A landscape with many valleys, sampled at points; each row gives a point and its height.
A ball rolls from a point to whichever of its 2 nearest points has the largest drop for the distance, and stops where none of them is lower. Distance is the straight distance between rows; heights are no part of it.
buvot (h 3.96): [ -4   4   8   1  -4  -1 -13   3   3 -15 -14  -1  -7   4 -11   8  10  -5
 -15  18 -18   7  -5  -2 -10   8 -17 -26  -3  12 -12 -12  11   4   1  -2
  11   6 -28 -13   6   5  12  -3]
kub (h 2.81): [-18  -9  11  -2  20   7   5  23  24  -6  -2  21   6 -14   8  27   7  -7
 -27   2  23   2  -1   4   1   4  -1  13 -18   9 -13  -1   7 -12 -13   0
 -15 -10  -7 -20 -18  12 -21   3]
rir (h 2.45): [-15   6   6  10   8 -18  22   3  15   4 -34   3   8  12   7  -4   0  -5
   6  24   9  -4   2 -12 -15  -4 -11 -12 -14   0   1  12  11  12  -1  13
   4   8 -22  14   1   2   3   8]
luma (h 5.04): [  7   7  13  -4  16   3  11  -6  -9 -10 -18  -5  10  19   5  -5 -10  -7
  -5 -11   2   3  -3  25  -9 -25 -21  -2   9   6  -3   7  23   5  -1  15
  10  -4   0   2  -4  -2   9 -10]
mivab (h 4.71): [  1 -28 -11  -5 -13  21 -16  -9   7   2   9 -22  14 -12  -6 -14   1  -9
  15   1 -16   5 -14 -10   4 -14  -8  -9 -11  11  -2  -4 -13  16  11   4
 -11  13  -5  10 -14  -9   7  12]
geve (h 4.15): [  2 -17 -10  -2 -17   3   2  -5   6   8   3  -1   3   1  -6 -12  -7   4
   6  -1   2 -11  16 -16  -7   6  -3 -10 -11 -14   1   4 -15   4  12   7
  -2   0 -11  18   8  17  26  -5]
Pag (h 4.44): [ -1   7  -7   9  -3   7  -2   7 -33 -22 -11 -10  -7   6   8  22   3   1
   4   2   9  -3  -8  15 -15  -2  -3 -10  14   0 -19  15   1 -15   1  12
   6 -15  -3  -6  -8   0  -7 -13]
lir (h 7.85): [ -3  -2 -15 -23  -5   5  -9   1   2  -5  18   2  11  -1  -2  -1   1  17
  12 -23   9  -6  12   4 -10   0  -5   8   0 -13   3  -7  -8  -6   1 -12
 -22 -13  16  18   3  13   2  -5]
zov (h 3.17): [ -1 -21  -7  15 -17  -8  -1  18  -4  10 -19 -19 -12   0   5  -5   0  -1
   2  19 -14  -1  -5 -19  -2   4   9  -7  -6   7 -16   3   4  10  22  14
   4  14 -29  -1   5   5 -18  16]
zura (h 4.89): [  2 -10  -3  13   6 -16  17 -16  -1  -6   5  -4   1   3  11  -5 -12   1
   2  12  22 -10   1 -16  21  18  14 -15   4   2  -3  20 -13   5   0  14
  13  -9   8   7   0 -15   0  -6]
vazo (h 3.25): [-11  -2  18   3   3   8 -17  25  16 -14 -11  20   2 -11  -7   7   4  -9
 -16   3  22   3   6   7 -18  20   0  16 -11 -10 -16  -1  -4  -7 -16  -2
 -23  -1 -12  -6   0   9  -5   3]
levez (h 3.40): [-11  11   4  -3 -14  12 -13   3 -12   5  11  -9   1 -15  -2  -6   0 -10
   5  -2  11  -4  -5 -10  24  21 -14   1  -4  -6 -13  -6  -6   0 -13 -18
  18   0  -1 -19  -6 -19  12  -2]
Mavus (h 6.21): [ 13   0  -8 -22  -1  13   1  -6   0  15   9  -1  17  -2  13  -3   2  20
   4   7  -3   1  35  -5   2   8  14  13  21  -6  23 -16  19   3   5  16
  10  16  10   7   5  -4   5 -11]
zagot (h 2.85): [ -1  17   7 -12   1   2   6 -18  -5 -13  11  -5  27   9   1  17   2  12
   7  -2   2 -11   5  -6   0   1 -14  -7   7  -4  33  13  -7  -1 -19 -15
   9 -15  11  15   2 -20  24   5]
muzed (h 2.73): [-13 -19  18  11  10  -1   9  15  20 -16 -14  -3   3 -11  13  26   5 -12
 -23   5  17   1 -14   4   6   2   8   7  -8  20 -14  13  13 -11 -12  -2
  -6  -9 -13 -14 -33  -1 -19  16]
Pegi (h 3.21): [-10  -1   5  21  -1 -13   2 -11  13  -6  -1  13   3   7  -5   4  -4   7
   4  31  -3  -7  -7 -29   0  10 -13 -33  -6   8  17  13  -6  16  -9  -1
   9  -2 -20  16  14 -13  29  17]
Tur (h 4.00): [-15  15   2   4  11  -4  -6  12  10   2  -4  32 -17   0  -8   6  -8  11
  -9  10  13  -8   9 -14  -7  17  -7   3   3  -9  -7  -6  30   1 -19  -6
  -3  -6 -12   5   7  15  16 -12]
gebe (h 6.07): [ -1   2   5  -2   4  -4 -13  11  21  -1   5  22 -11 -12  -8  -3   1   5
 -24 -20 -17  22  -7   5  -7 -13  15  25  -6 -12  12  -7  14 -18  -1 -16
 -10  14   7 -12   5  -5 -13  13]
voz (h 3.88): [  7 -10 -11  20 -15   4 -18  -5 -18  -5  10   4  -2   9   2  -5 -12   9
   6  12   6  -6   5 -11  -3   7   0 -26  -1 -10   1  22 -25   0  11  13
   4  -1   1   4  14  13  20  -2]
Gulu (h 5.23): [  3   3  -8  13  18 -17   7 -15   2  -8 -11   7  -9  26   6 -15 -14   4
   4 -12   1  -1  -8  16 -12 -26 -19 -16   3  10 -10   5  22   1   6  17
  11  -3   1  10  -1  13   4 -18]
ripal (h 2.75): [  6   5  -4   8 -14   7  -1   1 -26  16   1 -23  -2  22   3 -21  -1   6
  20 -10 -16   1  -3   1  12  -6 -10   0   5  -6 -15  -5  -5  10  16   9
  10  -4   4  -6  22   8 -15   0]
nidu (h 3.66): [ -8  20  -4   1  -3  -7  16  -7   3  16   8  -4   4  15  11  -8  -8   8
  13   2   7 -10   2 -14  13  -2 -34  -9  -2  -2  -3  -3  15   9  -5 -10
  15  -3 -11  -7   6   1  28  -1]
Poz (h 6.79): [  5  -4  -5 -11 -23  -5   3   7 -11   6 -19 -22   7  -2  25  22  12  15
  16   6   3   0   7  18 -12  -1  22  15  22  -1  15   7   3 -30   8  -1
  -9  13  -3   7 -15   2 -27  12]
pozu (h 3.65): [ -4  13  -8 -15   3   5  -3  -9 -13  -8  10  -4 -14  -6  -6   9   8  -9
  -7 -17  -5  13 -13  16   8  -3  13   1   9   3   5  -8  -2  -9  -4 -21
   6  -6  14  -7 -10  -2 -18  -3]
zol (h 4.34): [ -6  27   6 -10  14 -12   6  -1  10  11 -16  26 -15   4  -8  -1  -2  -9
  -4  14  15  -5   1   0   0  20  -1   2  -1  -5  -5 -10  -1  16  -6  -8
  -4  -3  -7   3   7  16   1 -19]
duna (h 6.88): [  6  18  -4 -14 -11  -5  -7  -7   0  24   6   6 -40  -7 -16  -6  -2  -1
  -2   0 -26   3  -3  -7  14   6  23   8  14  -5   6  -9   0   7  -5 -19
  -4   6   3   2  13   6  -6  -7]
Por (h 3.56): [-12  -6   3  11 -10   4 -19   0  -5 -10  -2  15   0  -1  -4  -7  -6  -4
   2  23  18   2  -7 -16  -8  19 -13 -24  -9  -1   1  11 -26  16  -2   0
  -2  -2 -20   3   7  -2  22   6]
kif (h 4.41): [  9   3  13  20   1  -5  25 -26  -4  -8  20   9  -1  11   5  18 -10  -3
   7   3  13 -11  -8   8  14 -13 -30 -15  -1  17  11  26 -33   7 -10  -3
  -3 -29   2  -7  -8  -6  32   1]
zotur (h 3.35): [  4   7  12 -17  -7  15   7 -10 -17  -9   2 -24  35  -4  -2  25   4  -8
  14  -3  -6 -11  -2   0  -2 -14 -20   4  -6   4  20  15  -8   0 -23  -9
  -3 -12   2  10  -7 -28  13  11]
kup (h 7.29): [-10   5 -17 -21  -8   3 -13  13  -4   1   3  -4   6 -15  20  23   7  -5
   1  -9  19  -3  -7  18 -10   4   8   7   3 -10  11   2 -17 -26  -7 -15
 -23   3  14   0 -27  13 -20   8]
dum (h 4.05): [-11  14 -22 -14  -1  17 -12   5 -14  -9  21  -3  -6 -14   0  20   9  -7
  -9 -19   4  14 -25  11   0   0  -6  -6  -5   1  -3 -16  -1 -24  -4 -16
   6  -8  11 -26 -25   1 -18 -12]
rukel (h 4.26): [-15   3 -10 -15  -4  12   6 -13  -7 -10 -16 -20  29  18   3   6   9   9
  27  12  -5  11  -1 -12  -2  -3 -13 -13   3   2  19  -4  -5  15   8   3
  11  -3  -8  17   4 -10  -7  13]
Vob (h 5.87): [  5  -5   7  -5  16  20 -15  11  -3  12  16  19  17 -11  -7 -11   5  -1
 -10  -5   2  12  18   2   6   2  14  21   0  -7   6 -22   7   5   1   7
 -11   6  15  -7  15   7  -4   0]
Rafu (h 5.86): [  6   5  -3  -1  11  -9  14  -1  10   3  13  21  -1 -11  -2  -3   9  -9
 -21  -2   5 -11  10   4  -5  -3   1  -2 -13  -4  -2 -10  -9  -7   2  -4
  -4   4   7 -14  -4   8  19 -14]
Saz (h 3.97): [-12  10 -18  12 -11 -12   8 -12   1   4  12   9   3  18  20   6   4   8
   7  18   7  -9   0 -11   7  10 -20 -30  -7  -3   4  -3 -10   1   7 -12
  11   5 -11  -8  -2  22  22   2]
Nosib (h 4.67): [ -5  -4 -18 -19  -6  17   5 -16  -7   0 -14  -8  15  14   9   4 -12   1
  18   8   5   9  -2   1  -8 -14  -5 -14  12   4  21  11  -2  13  16  11
  -7  -1   0  16 -11  14   4  -3]
bezi (h 3.67): [ 14 -13 -11   4 -10  13  -6   3 -24   9  24 -14 -17  -3  -6   1   1  -7
  12 -11  -3  -5   7   7   9   3  10   2   6   0 -32  -5 -17   3  13   9
 -13 -18   5  -3   3  25 -15 -16]
bevug (h 5.64): [  9 -12  -8  -3  14   6  -4  13   3  18  30  12   5 -15   3 -13 -10   8
  -3 -26   2  -2  17  -4  13 -15   7  24  -1  -8  -3 -12  10  -2   5  -3
 -24  -3  28  -2   5   4  -4   5]
Romi (h 3.58): [  4 -14   4   2 -21  -2 -15   5   8   2 -22 -19  -8   8  -2  -1  11  -7
  -5  17 -25  11   2   2  -7   4   1 -13  -3  11 -10 -13   4   7  21  13
   6  27 -36  -9   7  15  -5  10]
rad (h 5.32): [ -1  -7  22   3  -6  -1  -7  19  11   7 -15   1 -14  -8   4  14  -6   0
 -17   2 -12  -6   8  -3   1   2  17  24  10   5 -10   4  30  -5 -11  -6
 -18   6 -16   1  -9   5 -11  23]
pup (h 4.06): [  8  -6  -2  -2  -2  14  -5   5 -30  -7   8 -19  -6   5   5  20   6   0
   8 -16  -4  -4  -3  23  -4 -10   8   6  16   8 -21  -1  -5  -8   9   5
 -13 -20   7   2  -5  14 -25   0]
kemi (h 4.93): [ -6 -32 -11   4  -6  20 -31   4  12   7  16 -15  23  -7   7 -19  -2  -1
  20  -2   2   4  -2 -14   5   6  -6  -1 -11  -2 -11 -15   4   5  13  17
  -7  24  -7   1 -14   9   4   9]
kep (h 4.61): [  9  12   1  -9   4 -27  33   6  19  23  -8   1   2  -1   4   0   7  -3
   1  10   3 -27  26 -10  -1   8   6  12 -12 -21   7  -2  -5   3   3   0
  -2   9   4   5  10   6   8  -6]
Katat (h 4.60): [-10  -5 -10   3  10   6  -7   3  12 -24   8  11   8 -19 -12  -8  -4  -4
 -16 -19  11  18 -22   6 -13  -8  -6  -4 -24   4 -12  -3   7 -12   1   3
   2   1  -1 -13 -14 -16   6 -14]
tik (h 5.13): [ -3 -14 -21  -7 -10  18 -19  -5   6   8  11 -24  19   2  15  -8  12  11
  22   3 -11  10   4 -10   7   6  -1   7   7  -2   3 -25  12   4  13   9
  14  22   0  -8 -14  -8  -6   7]
zor (h 3.74): [-11  11   2   1  -3  17 -18  13  -2  10  18   4 -13  -6 -12 -10  -1   0
   0  -1  -1   6   1 -11  20  15 -19   4  -1   4 -25 -20  12   7  -4 -15
   3  -5 -10 -20  10   9   5  -5]
giz (h 6.33): [ -2   4 -11  -5  -6  -7 -18   1  14  -5  -1  10 -17 -12  -7 -19 -15   5
  -6 -20  -2  12  -5   2 -15  -2  11  18   3 -15   4   1  12 -13  -6 -13
 -18  17   8   7  -4  -4   5  -2]
tup (h 4.20): [  2   6   4  10   1 -16  19 -35   4  -2  15   6   3  17  11  11   2  -5
   5   9   6 -11  -1   2  16   5 -17 -32  -2   5  12   4 -30   3  -1 -12
  12 -11   0  -2  -5   4  31   7]
filap (h 4.88): [  2   9   5 -31  -5   3   9 -18   7  14  -9  -9   8  -9  -8 -12   8 -24
   1   3   0   3   4   3  10  11  14   7  -1  -7  10 -12 -15  19   1  -6
   2  10  13  -4  -4 -12   0  -8]
Vuv (h 5.03): [ -9   0 -19  18  10  -5 -14   5  -6 -15   8  12   4  -1  -2  -1   5  26
  -6   4  -3   8  -4  -4  -8  -1  15  -3   1   5   9  -4  15 -16   5   5
   6   7  14  -2   9   4  -8  -3]
gitu (h 6.59): [ 10   2   1   2 -11   4 -20  -4 -10  -2  -5  -5 -22  -7  -4 -13 -10  -2
 -10  -9 -14  14 -10   7   0  -1  23  10  17   1  -2   4  17 -10   1   1
   7  18  -5  -3  -1  -9   0  -2]
feke (h 5.07): [ 22   7   9   0  -3  -7  13  -4 -11  18  -1  -4  -6  12  -9 -14 -10   5
   3  -7 -30  -8  -3   2 -12 -22   7  10   9  -4  17  10  -7   5   6  20
  -6  -7  20  10  23  -3  -4   0]
Besif (h 4.47): [  7 -21  -9 -10 -21  10  -1  -8   8   0 -17 -27   6   4  -9 -16   1  -5
  16   0 -20  10   2  -9  -8  -9  -7  -9  -9   1   2  -1 -13  13  22  15
   9  13 -17  12   7 -15  11  10]
gir (h 2.72): [-10  -9  21   5  -3   0  -7  15   0 -16 -12 -26  22 -14   5  22  12  -3
  -6   5  -3  -8  -1  -9   4  19   1   5  -1   9 -14  -4  18 -15 -10   1
  13   2 -11 -17 -17 -30  -8  10]
nog (h 5.97): [  3  -6  -5 -10  -2   1  -7  -3  10   9  11   7  15 -20   7 -13   5 -21
  -8  -3  17  -3   7   9   2  14  12   3 -15 -17   5  -5 -25  -8   4  -3
  -8  23   9 -11 -19  10  15  -4]
samol (h 5.01): [  2 -18  16   3  -1  -4  16  17   9  12  -9  -5  -4  -5   8  18   1   1
  -6  11  -1 -23  28  -4   3   1  11  14   3   5 -15  -1  20  -3  -2  11
 -11  -2 -14  12   1  16  -9  10]
zaves (h 5.73): [ 12   1  14   9  21   1  26  10   0   0  21  27   2  -9  -1  18  12 -10
 -19  -8  12  -2   5  23   9  -8  -8   2 -16  -2  -1   1 -25  -8  -2  -8
   6 -14   9 -29   0   5  -1  -5]
Zir (h 6.73): [  9   9   8   4 -23  -2 -19   3 -16  -6 -13  -3  -9 -11   2   7   4   9
  -9   1 -14   6  -1   9  -8  16  33  17  24  -2  12   5  12 -33  -3  -4
   8  21  -3  -7  -4 -18 -12   4]
Dodi (h 5.57): [  9   8  10   1  29   5   8   5  -5   9  11  27  -2  10   4  18   8 -14
 -19   5   6   1   7  22  17  -5  -2  -9  -2   6   8 -18  -5   3   2  -1
   8  -2   6 -17   5  34  -8  -6]
Vil (h 5.41): [ 20  -2  -7  -1   5  -4  10   6 -13  21  17  -2  -9  -9   2 -18 -14   1
  -4 -26 -17  -6   2   2   3 -31   8  23   3  -4  -3   1   5  -2   8   5
 -13  -2  29  -6   4  -9  -6  -2]
ruge (h 7.26): [  3  14  -4  12  -2 -18   7   1 -11  11 -12   2 -42  17 -17  -6 -10   0
  19  -1 -12   1 -27   5  -9  -6   2  -6   8   3  -7  18 -18  10   4  -7
  -7 -24   9  14  11  11 -24  -6]
vilab (h 5.35): [  5   6   4 -18  28   7  10   8   6   2  -5  18  10   8  10   9  10  -7
 -20 -11   2   8   3  27 -10 -25  -6   4   3   6  17 -16  10  -1   1   7
  -8   4  10  -5  -3  23 -12   1]
mem (h 5.38): [  7   5  -2  17  24 -28  17  -9  15   1  -2  18  -3  21  -2 -15   1  -1
   5  -7   9 -12  -1  19 -12 -15 -21 -11  -9   4 -12  -2  -9   5   5  13
   2 -15  10   5   9  13   4 -19]
rora (h 2.29): [-13 -24   8  11   0  -3  -6  16   1 -27 -17 -24   4 -11  11  25   5  -5
  -4  10  12   0 -21  -4   1  14   7  -1   2  20 -26  13  12 -10  -7   4
  -2  -7 -17 -12 -32 -21 -22  11]
voka (h 7.08): [  5  13 -12  -7 -16 -11   3 -15 -18  13  -3 -11 -35   4 -12  -7   1  -6
   9   2 -25   5 -17  -1   6  -6  26  -6   8   3  10   4 -21  10   5  -9
   2  -8  12   8   3   1 -24  -1]
vupa (h 3.30): [-12  10  -4   7   1  -3  22   3  -7  13  -6 -20  10  15  19   6  -6   9
  16  11   3 -13   7 -29  15   0 -15  -2   2  -2  -6  11  31   7  -7   5
  16   1 -17   1   8  -5   5   7]
ruguf (h 4.74): [  4  16   6   9  -5   1   5   7 -25 -15 -25 -18   0   9  -1   1  -3  -7
   4  -9 -10  -1 -17  19 -27 -24 -16  -3   2   0 -15  19   7  -8   0  11
   4  -4  -5  -4   2 -14  -4  -4]
fige (h 3.20): [  3  -4   1 -12   6   6  -2 -16   6 -13  12   2 -28 -17 -16   8 -10 -12
 -15 -15   1  13 -15   6  16  -2  18   4   5   9  -2   5   3  -1 -13 -21
   2 -11   3   4 -15 -12   1  -8]
Nozin (h 3.07): [-16   1   6  -8 -11   3 -15   5   8  -5   1 -23  27 -12   7   7  19  -1
   8   3   2  -7   1 -15  11  32  -5   7  -8 -10  -5 -23   9  -8  -6 -11
  17  15  -3 -17 -15 -22  -1   6]
putu (h 5.31): [ -6 -13  -8   2  -7  17 -26   7  -8  -6   1   0  14 -11  -4   2   1  19
   1  17  -1   8  15 -15  -5  14  13  -6  10   9   7  -6  17  -7   8  15
   0  13  -6   3   7   5   4  -5]
loz (h 5.05): [  1   9  -6 -21  12  -1   5  -3   0   5 -12  11  16  17  10  -2  -2   5
   4  -2  10   3   2  14 -18 -14  -6  -4  12  -2  24   0   2   9   3   4
 -12  -3  13  14   0  26  -4  -4]
Befef (h 2.68): [ 18  10  13 -15   6  -5  16 -15   8   7   3  -2 -29 -10 -16  -3 -15 -11
 -12 -17 -18  -5  -6   6  14 -21   9  11   8   6   4   8   6   6 -12 -15
  -3 -11  17   4   0 -22  12  -5]
vudig (h 2.47): [ -7  -1  17  18  22  -3   7  -2  10 -18   9  27  11  -3  -3   4   0   4
 -14  -3  23  15  -7   8  13   8   7  -1 -12  -6  14   8  -5  -4 -10 -11
  20  -7   7  -6   5 -12  -4   2]
Tel (h 2.84): [ -7  -2   8   9  16 -12  15  -3  19  10 -18   9  -3  12  -7   3   1   0
   8  25  -9  -9   3 -24  -2   0 -10 -20  -4  12   7   3  10  21  -2  14
  10  -7 -20  24  17  -2   8   7]
bedi (h 4.40): [  8   1  -2  -8   1 -14  19 -12  27  18   0   6   3  13  -2   1   8   5
   6   9 -11 -17  23 -13  -2   1 -12 -12  -8 -10  19 -13  -6  10   8   0
   8   8 -11  17  11  18  30  -1]
Pumak (h 2.96): [  1   9   9   1  18   3   3 -21   0 -18   6  10  15   9  -8  -4  -5  10
  -7  -7   3   9  -7  -1  11   1  -2  -5   7  -2  31   3   4   0 -12 -10
  26  -3  17   6   8 -24  17   0]
Gafos (h 6.64): [ -2  16 -10  -9 -11   9 -10   8  -8  31   4   3 -29  -2   6 -12 -16   5
   5  -3  -8   3  -3 -11  13  -6  -2  16  15 -14   7   5  16  10  -5 -22
  -8  10   7  -7   2   9   5   3]
boka (h 1.43): [ -6   5  12  10   6  -8  16   0  14 -13   0  19 -19 -11 -17  -9   0  -6
  -4 -10  17   2 -16   8  -5  -6 -15   8 -14   5 -13  14 -16   3 -17  -8
  -6 -19  -2  -6  -9 -26   6  -8]
boko (h 3.86): [-12  -1   3 -22  -6  21   7  -9 -13 -12 -16 -20  39  -9  -6  23   5  -5
  20  15   4   0   3  -8  -6   0  -5 -10   1   9  16   7  -9   8   0   7
  -2 -11  -6  21  -8 -23   1   4]
foma (h 5.02): [  4  -6   1  24  12 -26  11 -11  11  -2   4   6  -4  11  23   1   0  -3
  -4  18  25 -12   8  -3  35  24  20  -7   0   3  -2   4  -9   1  -1  -5
  16  10   6   2  -1   9  -7   5]
soreg (h 2.88): [-13  -6   6  19  -3  -2   7   2   9   1 -19  -9  15  13  21  -3  -7   2
   2  16   4  -1   2 -18   0  -9 -16  -8  -4   7  -1  15  28   6  -8   8
   8  16 -20   6  -6  -6   9  20]
pusav (h 5.61): [  7   0  17  14  12 -13  11   0  14  -4   1  -3  -5  12 -14 -15  11   3
   3  -3  -6 -10   5   6   9   6 -10   4  -5   3 -20 -13  -4   7  -5  -2
  12 -10  -2   7  24  -8  -7   2]
Dapi (h 6.09): [ 10 -11 -18  -2  -3  -1 -14  -7  12   3   8   1   3 -17   3 -18   3 -16
 -13   3   0  15   6   6  -7   6  24  -6  -4  -2   7  -9  -2 -12  16  15
  -3  41   0 -13 -17   6  14 -16]
vita (h 4.76): [ 14 -16  16  19  -2   0  10 -13 -13  -6  -2  -3   3  15  17  -3 -23  -9
  -2   8  20 -11   9  -4  18  18  -5 -15   8  -1 -14  21  -9   8  -2  26
  17  -9  -6   1   3  -7  20  -4]
naf (h 4.75): [ 17 -11  -2  -2 -13  -7  25  -4   6  13 -20 -23  -3  17  -9 -13  -3   3
  11  -3 -30  -5  10 -10 -11 -22   2   2 -11  -8  16   9 -18   3  19  29
   8   1  -5  17  19  -3   7   2]
bif (h 4.08): [-15  10   7   3  -5   4 -28  17  -3  -9   6  10  -7  -8 -23   6  10   7
 -18  16 -13   9  -7 -22  -2  26  -7  -7  -9   6  -7 -15   4   4 -12 -17
   7  -2 -16 -18  13   1   0   0]
vubo (h 4.35): [-15  -1 -13  -8   3  14 -21  11   2 -24  16   6  -1 -25 -15  19   8 -13
 -15 -14  10  28 -33   1  -8  10   3  -5 -17   5  -8  -8  -3 -16  -7  -4
   2  -6  -4 -26 -21  -8 -20 -12]
sol (h 5.72): [  4  -1  17   6  -3   3 -18  15  16   2  -7  20 -10  -6 -10   7   0   9
 -18  -1 -26   9   6  -3 -15 -19  12  22   8   1  12   0  16  -8  -4  -9
 -26   9  -4   5   6  -1  -4  27]
melo (h 4.79): [  5  -1  12  -7   4  -8  24  19  14  28 -11   5   2 -11   6   0  -2  -8
  -7   6  -2 -23  30 -11  -5  -9   2  20 -11 -12  -6   2  14   6  -1  10
 -20   9  -4   4   3   6   4   7]
Goraf (h 7.66): [  1   4 -17 -18 -12  -6  -6   1 -13   4   0   4  -1   8 -12  -3  -9  24
  22 -14  -3   1   4  -2 -21  -8   7  14   6 -14  21   4 -16   2   7  -2
 -23 -17  23  27  17  15 -16  -2]
sugop (h 5.74): [ -6  -5  27  14  19   3  10   9   6   5 -10   1  19   7  -4 -19   2 -11
   0   3   2  -1   7   4   8 -11 -15   8 -12  10 -14  -9   8  21  -2  14
   3  -4  -2   2  17  -9 -11  12]
sazit (h 1.98): [ -7  -8   9  10  17  -2  -3   1   1 -26   0   6   0  -8 -15  -5  11  -8
  -6  -2  18  14 -18   7   4  10   7   2 -10   8  -8   3 -17   9  -8  -5
   2 -15   3   0   1 -21 -21   1]
Mis (h 6.37): [ 14   0 -13  -2  -9  -9  -1 -20  -3 -19   4  -7  -5  -1   7  15   9   6
 -14  -1 -13   2   6  19  -8   2  12 -20  15   3  12  -5   7 -32   9  -2
  15  19   0  -6 -13   3  14 -17]
zeve (h 2.01): [ -8  -3   1  26   2   2  -5  14 -23   9 -11 -11 -12  15  -1 -20  -9   7
  20   4  -4   7 -16  -7  11  -9  -4   1   7  10 -23   9   3  19   7   6
   1 -16  -5   8  19   5 -34  14]
Fasal (h 7.09): [ -6  -2 -17 -25 -22   9  -6   5  -3   7 -11 -19   0  -4  15  14  -3   0
  20 -10   3  -3  -8   7 -14  -6   4   5   8  -8  12  11  -9 -14   1 -14
 -22   3   1  18 -27   8 -15   9]
Solor (h 2.06): [  1  23  12  -4   0 -14  23  -6   2   7   1   6 -16 -14 -15 -10 -18 -11
   0 -14   5  -6  -9  -1   2 -15 -10  13  -8  -2   6  26  -8   2 -18 -13
  -8 -18  18  -7  -2 -25  15  -7]
vav (h 6.23): [  9 -10 -19  -2   0   8  -9 -18 -10 -16  10   1  -3 -11   4   0  -6 -16
 -13  -8   1  13 -13  16  -5 -11  17 -20   3   5   8   8 -10 -14  14   3
   0  16   8 -10 -22   9  13 -15]
sir (h 5.49): [ 12  -1  12   7  14 -28  24  -2  28   4   8   8   5   8  -7 -14   9   4
   3 -13   1 -20  12  13  -5  -8 -14   8 -14  -7  -7  -7 -14   0  -1  -5
 -10 -13  15  14  13   0   3   2]
gobek (h 7.43): [  0  18  -2   6  -4 -11  -8   3 -16  -7  -7   3 -18  16 -12   6   4  14
  16 -11 -10  -1 -12  14 -21  -7  -2   2  11  -8   3   6 -14  -8  -5 -13
  -8 -18  12  16  15   6 -21   2]
nomut (h 6.51): [ 14  -2  -3   3 -19  -8  -9   0 -16 -13  -2 -17   7  -8  15  18  10  10
  -5   0  -8  -2   9  20 -10   6  22   1  17   2   5  -2   6 -44  10   2
   9  17  -1 -10 -11  -8  -7  -5]
neveb (h 3.63): [-17  -9  12   3   4   9 -21  17  21 -14  -6  25   0  -7  -6   4  -9   9
 -12   7  23   1  11  -9 -13  15  -6   7  -4   0  -8   5  22  -2 -19  -2
 -15  -3 -15  13  -2  12  15   1]
pabi (h 7.97): [ -6   7  -9 -12   1  -5   1  -4   1   3  22  -9  11   1  -3 -20   6  19
  18 -22   2  -6   9  -9  11  12  -3  16   2 -13  -5 -23   5   2  -4 -17
   4  -9  21  11  14 -10  -8  -4]
febez (h 4.59): [ 14 -19   8  26  -2   8   4 -17 -13 -22  16   6   2  16   6  14 -12   7
   1   6  10 -13  -2   0   8  -8 -22 -23   0  14 -11  25 -24   5  -7  17
   4 -21  -3   1   4 -11  30   0]
Sez (h 4.80): [-15  -6 -16  21  12   3 -14  11  -1 -27  19  23  13 -12 -11  -2  11  21
  -7  -3  15   9 -11  -6 -15  -3  -5  -4 -20   2  -5   3  -1 -13  -2   5
   0 -11  12  -9   6 -10   4  -8]
Gat (h 3.26): [ 10   9  -1   7  -3   0  -4  13 -16  17   6  -3 -22  11  -2 -15   1  -4
   3 -12 -15   1  -1  16   4 -10  -5   7   1  -1 -28 -17  -2   1  12   0
  -5   0  -1 -14  14  26 -15  -2]
Ziki (h 6.04): [ 15   0  10  -5  16  15  -1  -7  -9   8  10   9  29   5   5 -11   5   1
 -12  -3  -1   4  24   9  13   4  15  13   9  -7  22 -12   3   7   2  16
  15  11  23  -7  14  -3   2  -8]
pigu (h 6.41): [  6  10 -18 -21 -13  12  -8  -6  -6  23  10  -6  -5  -1  16  -7  -6   9
   6  -2  -2   4  12  -8   9   9   5  13  19 -19  21  -8  12   7  -1 -10
   8  19  10  -7  -7   1  11  -9]
pon (h 5.11): [  2  -7  -9  -6   2   0  -1 -18   9   6   3 -12   4   4   6 -14  13  -4
   3   7 -10  12  -2   2  19   4  20   2   8   8   8 -13  -1  12   9  -1
   7  18   5   2  -5  -3 -14   8]
vuvi (h 4.62): [ -1  22   8 -29   7  -3  11   4  12  21 -21  13 -11 -12 -11  -9  -3 -23
  -9   7   1   3   5   6   0   3   9  13  -7  -9  -4 -10  -2  18   0  -4
 -20   9   2  -3   2  10  -2 -11]
sif (h 2.70): [ -3 -24  -3   9  -9   1 -12  21 -17  -3  -4 -25 -20  -4 -10 -11  -2  -4
  12   8  -3   4 -11 -13  -2  10   6   2  -3  12 -32   7  -5  17  13  10
  -5 -11 -25   6   9 -10 -30   6]

Call two points neighbours if one is among the 2 nearest of the other. Go from one point of each pair to the other, from neighbour to neighbour, staying as low as possible. Name the highest point that can't be avoided.
rora and Besif: tik
boka and zagot: Pumak
zeve and rora: bif

For each start below, name the point where the ball stops.
gobek: Besif
pusav: zeve
vita: rir
melo: rir
vav: zagot
pon: rora
putu: boka
Ziki: Besif
